Each row is a point on a tangle of strands that fork and nearly touch. The rows are in no order.
Points whose rows are less than 35.7 apart are linked; no others are. Some points are linked to none.
K_699: [16 -3 -16 20 -1 5 6 9 -5 1 3 0 0 -4 -11 -3 2 -29 -2 -21 15 4]
K_667: [-3 9 4 -3 17 9 7 -2 9 -21 -10 1 1 -10 20 -1 -5 13 9 0 -11 -10]
K_869: [28 -4 25 -10 22 21 6 16 -5 -19 -12 2 5 -1 27 3 -16 -4 -3 -12 13 -27]
K_196: [24 1 36 -19 18 24 2 13 5 -21 -13 4 6 -8 25 -5 -14 7 8 -4 -1 -27]
K_734: [14 -4 16 -8 22 7 5 16 3 -14 -3 -7 -2 -22 24 -14 -12 0 3 -13 -3 -26]
K_291: [3 -13 -1 5 -2 -3 3 -1 -4 -1 4 9 3 13 2 12 -3 5 4 11 -3 9]
K_611: [2 -2 -14 7 -10 14 14 7 -11 6 12 1 7 4 -28 -2 15 -19 -8 -7 12 10]
K_841: [20 12 21 -17 13 19 1 -7 7 -26 -6 13 2 4 15 5 -11 3 13 -3 -3 -10]
K_259: [7 0 12 -7 17 -4 -11 11 -3 -15 -7 -14 12 1 18 -11 -7 5 -2 -7 -8 -9]
K_898: [-21 5 -6 3 -3 -31 -15 -13 7 10 -14 -1 -2 -7 10 5 -11 22 9 12 3 8]
K_886: [0 6 -5 -14 -4 4 1 -9 18 -13 -1 8 4 2 4 4 -3 19 5 1 -9 8]
K_465: [-2 3 -21 26 0 -12 -2 9 -15 22 2 -10 11 2 -29 13 9 -11 -3 -11 6 18]
K_250: [23 -1 12 -6 8 24 -2 2 -6 -6 10 5 -2 10 -12 -10 4 -18 -7 -10 4 -11]
K_352: [9 3 12 -1 4 0 -2 7 10 -13 -6 5 -11 5 32 3 -6 -1 -1 2 -3 -17]
K_83: [6 -5 8 7 1 11 -5 -12 9 5 -3 -6 8 3 8 2 3 1 9 3 -13 -9]
K_840: [-18 7 -2 -3 -23 -22 7 -12 9 9 4 3 -1 11 -14 16 0 16 17 13 -4 9]
K_908: [-2 3 -16 9 -5 1 -10 4 -2 13 14 -2 -13 -3 -12 -3 10 -10 -10 3 0 3]
K_65: [-16 5 -4 -3 -4 -15 -21 -5 -2 3 0 6 -10 -6 -2 -7 1 8 -2 17 -8 7]
K_982: [-5 -1 -22 27 -16 -17 3 18 -16 33 6 -6 6 -2 -39 18 3 -13 0 -5 3 28]
K_978: [7 -2 1 -3 6 14 10 0 10 -15 13 6 0 5 -6 6 -7 4 4 -9 0 -3]
K_827: [3 -7 1 2 -3 -4 -4 -3 3 -15 -6 1 -9 -6 22 7 -8 -1 1 1 -1 -1]
K_109: [13 0 9 -9 -3 9 -5 -12 9 0 -10 5 3 0 19 -8 0 1 11 18 -10 -7]
K_902: [5 -7 -19 4 -22 -8 11 18 -18 11 24 -1 0 -5 -38 3 -1 -12 -8 -3 6 20]
K_707: [-4 -1 7 -8 6 4 -3 -6 -1 0 -1 -9 -5 -3 12 -11 3 -8 -12 -9 -1 -3]
K_979: [-14 8 -5 1 -1 6 6 -10 -8 -7 1 6 -6 4 9 9 7 -6 -8 9 12 2]
K_762: [8 16 7 -5 -9 -12 -5 -11 12 -13 -28 7 -11 -4 25 -6 -10 19 20 12 -21 2]
K_393: [-10 21 -7 -13 -26 -13 2 -17 12 -6 -4 17 -9 -3 -4 4 0 11 19 23 -3 8]
K_968: [-8 -1 -1 -6 -28 1 13 -5 -12 11 31 -8 -1 -2 -32 17 7 -5 0 12 -3 13]
K_899: [13 2 15 -2 26 9 0 12 -10 -20 0 7 -1 6 9 -8 -3 -10 0 -6 -2 -18]
K_942: [22 0 -4 22 15 17 8 18 -3 3 2 2 1 -4 -9 -15 1 -27 -3 -24 10 -6]
K_356: [-2 -10 -5 0 -7 2 -5 -3 -13 7 10 4 3 6 -11 7 4 -5 -2 19 -3 15]
K_607: [8 -4 -2 11 5 8 -2 2 -7 17 1 -10 3 -6 -17 -15 5 -21 -10 -20 -3 12]
K_990: [-24 -1 -5 2 -27 -11 11 -1 -18 17 21 -10 1 -5 -34 20 8 1 0 21 8 16]
K_891: [0 -19 -3 24 10 2 0 14 -5 13 -11 -12 10 5 6 -4 3 -1 -6 -14 -3 5]
K_744: [-11 0 -14 21 -14 -11 -11 0 -5 15 5 0 -10 -3 -8 9 8 -4 -6 16 6 7]
K_264: [-12 -5 -10 29 9 -10 -8 16 -9 16 -11 -17 4 -3 -1 -5 6 -5 -16 -14 5 5]
K_333: [6 -5 8 -17 10 10 4 -8 1 -4 0 7 -7 -7 16 -13 -2 -12 -1 -4 6 -12]
K_420: [-14 -5 -9 -5 -4 -5 1 -1 -6 4 -1 2 8 9 -18 -5 8 0 -9 -3 7 9]
K_820: [-26 -4 -16 26 -6 -22 -16 3 -6 27 0 -2 -6 -10 -16 15 3 7 -6 7 7 11]
K_810: [-8 -7 -10 13 -7 11 5 1 -5 16 6 -6 5 -4 -21 -3 13 -11 -9 -16 1 15]
K_342: [-26 10 -8 -4 -23 -21 -7 -16 -5 17 -2 6 1 -3 -11 26 -3 25 7 27 5 21]
K_397: [2 2 0 3 12 0 -3 8 -13 2 -1 -7 -9 -5 6 -20 2 -20 -18 -12 5 -6]
K_701: [-29 10 -5 -1 -9 -25 -15 -17 2 19 -16 5 -3 -5 0 15 -5 27 6 22 -5 20]
K_638: [-22 8 -17 4 -11 -6 -8 -6 -2 16 0 -2 12 3 -22 16 17 10 -3 10 1 11]
K_767: [20 -8 8 -4 18 31 8 15 8 -11 3 10 0 2 -1 -8 -8 -4 -7 -17 18 -24]
K_135: [12 15 11 -15 -1 8 4 -11 12 -11 -5 7 -21 3 28 0 -7 1 0 -1 -2 -11]
K_244: [17 -5 5 -9 21 13 6 13 12 -7 -1 4 3 3 14 -14 -9 6 -5 -6 9 -20]
K_332: [-12 2 -1 22 5 -14 0 1 -9 5 3 -11 -2 14 -1 7 4 -4 -3 -1 5 5]
K_993: [-15 -3 -14 4 -15 -7 1 4 -8 20 7 -5 7 -2 -30 -1 12 -5 -14 -5 9 18]
K_252: [13 -5 14 1 24 16 8 17 1 4 -2 -13 3 3 11 -19 -5 -2 -11 -14 3 -18]
K_489: [-16 -1 -14 30 5 -20 -18 6 -10 23 -11 -16 -1 -9 -4 11 1 0 -8 -6 9 12]
K_833: [1 -9 -6 7 12 -1 -5 1 -6 -10 -5 -7 8 -6 13 5 -3 0 -3 -4 -2 6]
K_997: [-5 2 -5 -12 -19 -14 5 -12 8 -9 9 19 -6 1 -3 1 0 0 12 19 7 -1]
K_929: [6 -1 -1 -7 14 10 -1 -10 16 -13 -1 3 9 -2 5 1 -9 16 9 -9 -5 -4]
K_224: [2 8 13 -3 3 -7 -2 -5 11 -2 -20 -7 -5 -7 33 -8 -8 19 12 6 -21 -7]
K_346: [-1 19 -1 -17 -3 -4 -1 -12 5 -14 -20 5 2 -5 29 -3 -5 10 3 8 1 -3]
K_180: [7 3 0 -24 -18 9 12 -20 10 -2 16 10 -5 6 2 12 -1 3 6 11 2 6]
K_517: [-5 -1 4 -10 -8 -17 0 -13 15 8 2 5 1 14 -8 -1 -1 14 16 11 -10 0]
K_602: [-14 12 7 -3 -12 -15 -13 -9 8 -2 -21 0 -2 14 11 -4 1 14 -1 10 -6 2]
K_535: [17 3 20 -10 7 13 2 11 14 -13 -16 2 -11 2 35 -8 -9 10 6 5 -10 -26]
K_49: [6 -3 2 -14 -26 8 8 -6 6 -5 27 1 -2 2 -28 5 5 -5 2 -1 2 0]
K_414: [17 -6 18 0 24 13 10 28 -10 -5 -11 -16 9 -6 25 -14 -4 -11 -11 -16 8 -24]
K_748: [-10 13 2 0 9 -21 -6 -8 -3 -3 -5 -13 -2 0 23 -7 -3 1 -2 1 8 -7]
K_136: [-20 -4 -12 11 -6 -24 4 -9 -2 8 6 -5 0 0 -19 8 -2 2 6 -4 7 8]
K_72: [-1 -17 1 15 15 -5 1 19 -3 13 -9 -18 4 -5 19 -14 -4 -4 -10 -11 3 -8]
K_198: [-2 -2 -10 -4 5 3 -6 -1 8 -7 0 2 15 2 -12 -8 3 2 -3 -11 6 -1]
K_957: [14 3 1 0 9 13 -4 2 -13 6 6 -1 -2 -3 -9 -15 6 -28 -13 -13 3 0]
K_334: [-3 -1 -22 12 8 -1 7 7 -6 -6 14 -2 0 1 -13 10 1 -1 -6 -9 4 13]
K_84: [9 -7 -2 2 20 5 -6 12 -13 -15 -5 -11 16 -10 7 -8 -3 -3 -4 -17 -1 0]
K_475: [6 4 4 -12 -12 12 -4 -6 16 -11 3 13 -12 3 11 -1 3 0 -4 3 -1 -11]
K_605: [-5 -14 -6 13 -1 -3 4 9 -8 11 6 0 12 6 -34 13 6 -1 3 -7 -13 16]
K_154: [10 -14 9 -8 7 14 12 -2 -1 -9 6 15 -13 -10 2 -2 -3 -21 2 -10 4 -10]
K_478: [3 -5 0 -9 -8 -7 6 -6 -2 1 25 -3 -1 9 -29 -2 4 -11 4 -5 1 6]
K_778: [-8 -2 -18 -8 -9 -1 -7 -5 12 -5 1 6 13 2 -11 5 5 14 6 3 -2 6]
K_850: [-18 -5 -5 7 -15 -9 -3 -13 13 12 -8 -2 -4 0 6 8 3 12 -1 0 -2 6]
K_432: [-18 5 -8 3 1 -3 -10 -7 -3 12 -8 -5 11 10 -5 0 13 11 -10 1 -3 8]
K_158: [-6 0 5 -10 -1 -15 -1 -13 -3 -4 15 2 -8 0 -11 -6 0 -8 7 4 -1 -1]
K_161: [-5 16 -6 -17 -12 -8 2 -19 12 -12 -13 12 0 2 11 -3 -2 17 16 11 -3 9]
K_722: [-4 -11 4 5 2 -7 -11 4 -1 7 -10 -8 5 18 11 -8 1 3 -11 2 -3 -3]
K_439: [10 -13 14 -14 14 5 5 5 -9 -9 -12 -2 3 -4 20 -18 -1 -15 -12 -11 13 -17]
K_697: [12 5 15 -11 12 4 1 15 7 -8 -9 -13 -1 -13 37 -11 -5 5 3 3 -7 -26]
K_766: [11 -6 3 5 15 22 10 11 3 -14 2 3 0 5 -1 -3 -2 -4 -6 -22 6 -5]
K_754: [11 -6 -6 -2 -7 21 6 -1 -6 -2 14 8 2 -2 -17 4 12 -14 -2 -2 4 6]
K_556: [7 0 13 0 15 3 -4 8 0 -13 -4 2 2 11 2 -8 -2 5 0 -7 -15 -9]
K_695: [-29 -2 -9 13 -17 -25 2 -4 -13 13 10 -4 3 -5 -32 21 4 4 1 2 6 17]
K_279: [27 1 4 3 22 28 5 18 -2 1 0 4 0 -1 -3 -17 -1 -19 -11 -22 15 -18]
K_505: [0 -4 -22 3 -12 -3 5 11 0 2 23 -2 1 -5 -29 14 0 -1 -3 -4 2 14]
K_471: [-11 2 -8 -7 -23 -10 2 -5 -2 10 18 0 -12 7 -10 13 1 6 -5 15 8 14]
K_583: [22 16 30 -32 10 22 7 1 8 -24 -21 12 2 3 23 -4 -12 11 8 -6 1 -18]
K_171: [1 -14 -9 4 -12 4 6 8 4 -1 16 4 10 8 -30 15 6 8 3 3 -8 6]
K_620: [-19 4 -16 2 -11 -10 -12 -14 -8 11 -1 1 7 -7 -7 16 5 10 0 23 5 17]
K_482: [-4 16 3 0 -12 -11 -5 -13 20 6 -29 1 2 0 16 0 -2 24 17 12 -22 7]
K_376: [-15 3 -4 5 4 -29 -17 -7 4 7 -13 -15 4 -1 13 -10 -6 13 1 3 1 0]
K_551: [-3 -7 15 2 19 -11 2 13 -11 4 -9 -17 -4 -4 24 -19 -5 -5 -11 -6 -2 -13]
K_488: [17 -6 18 -6 25 27 8 14 -3 -13 -1 0 -8 -23 19 -8 -6 -16 -1 -18 0 -27]
K_45: [5 -18 2 12 1 6 -11 4 1 12 1 -6 1 11 0 -1 6 -3 -8 -2 -8 7]
K_166: [16 -1 20 -8 17 14 10 -2 2 -21 1 16 -1 16 5 2 -8 -3 8 -2 4 -15]
K_359: [4 0 -10 20 8 11 5 11 2 -5 6 -6 0 5 -10 4 -2 -2 -9 -27 2 5]
K_423: [-14 8 3 -4 0 4 -4 -13 2 -1 -11 -4 -4 -7 15 -8 10 7 -7 4 -7 2]
K_297: [-2 7 -1 -16 1 -11 -11 -6 2 -7 3 10 -10 2 -1 -15 -1 5 4 9 -8 -2]
K_972: [-11 -4 -3 7 3 -21 -5 -14 -11 6 10 -1 -6 -8 -8 0 -3 -4 6 9 7 11]
K_75: [5 17 14 -6 6 10 10 -6 19 -13 -18 -1 -3 -3 24 -9 -7 21 15 3 -19 -10]
K_51: [-8 3 1 -7 -26 -10 14 -9 7 -4 14 12 3 8 -16 10 0 4 20 22 -3 1]
K_716: [6 0 -4 -5 -9 11 -7 -1 4 -4 11 5 -8 -5 -4 -1 9 -10 -9 1 0 -3]
K_866: [10 -2 6 -3 1 0 -6 -6 -11 -10 4 6 1 15 6 6 -2 -10 3 12 -1 1]
K_127: [2 -2 -11 18 3 8 4 -3 -5 -1 4 -3 0 -6 2 3 6 -21 2 -5 10 -4]
K_870: [11 1 20 -16 0 5 4 1 6 -5 -23 12 -4 -3 34 -9 -5 4 7 18 -12 -13]
K_129: [-23 4 -18 22 -16 -18 -3 11 -12 30 6 -5 0 -8 -44 17 9 0 -3 0 3 15]
K_600: [5 -8 -5 -1 -17 16 5 3 -10 6 22 2 -2 -2 -24 12 6 -13 -3 14 -3 14]
K_450: [5 6 -1 -14 -11 -2 10 -18 12 9 8 9 -3 9 2 2 -1 13 19 21 -10 8]

A fork is a point with three links. Follow the links from the first point to the second and name the forks in between, in order.
K_869, K_51: K_352 K_716 K_754 K_810 K_420 K_886 K_161
K_611, K_699: K_810 K_420 K_886 K_929 K_766 K_767
K_166, K_866: K_352 K_716 K_754 K_600
K_942, K_841: K_767 K_766 K_929 K_886 K_420 K_810 K_754 K_716 K_352
K_902, K_898: K_505 K_766 K_929 K_886 K_420
K_45, K_65: K_891 K_716 K_754 K_600 K_695 K_158
K_439, K_820: K_333 K_707 K_957 K_810 K_754 K_716
K_393, K_72: K_161 K_886 K_420 K_810 K_754 K_716 K_891

Follow the links from the first point to the second, and from the first to the third. Name the last point that the two ways share.
K_556, K_997, K_397: K_810
K_75, K_891, K_899: K_716
K_886, K_135, K_707: K_810
K_352, K_997, K_767: K_886
K_376, K_968, K_908: K_754
K_180, K_75, K_833: K_886
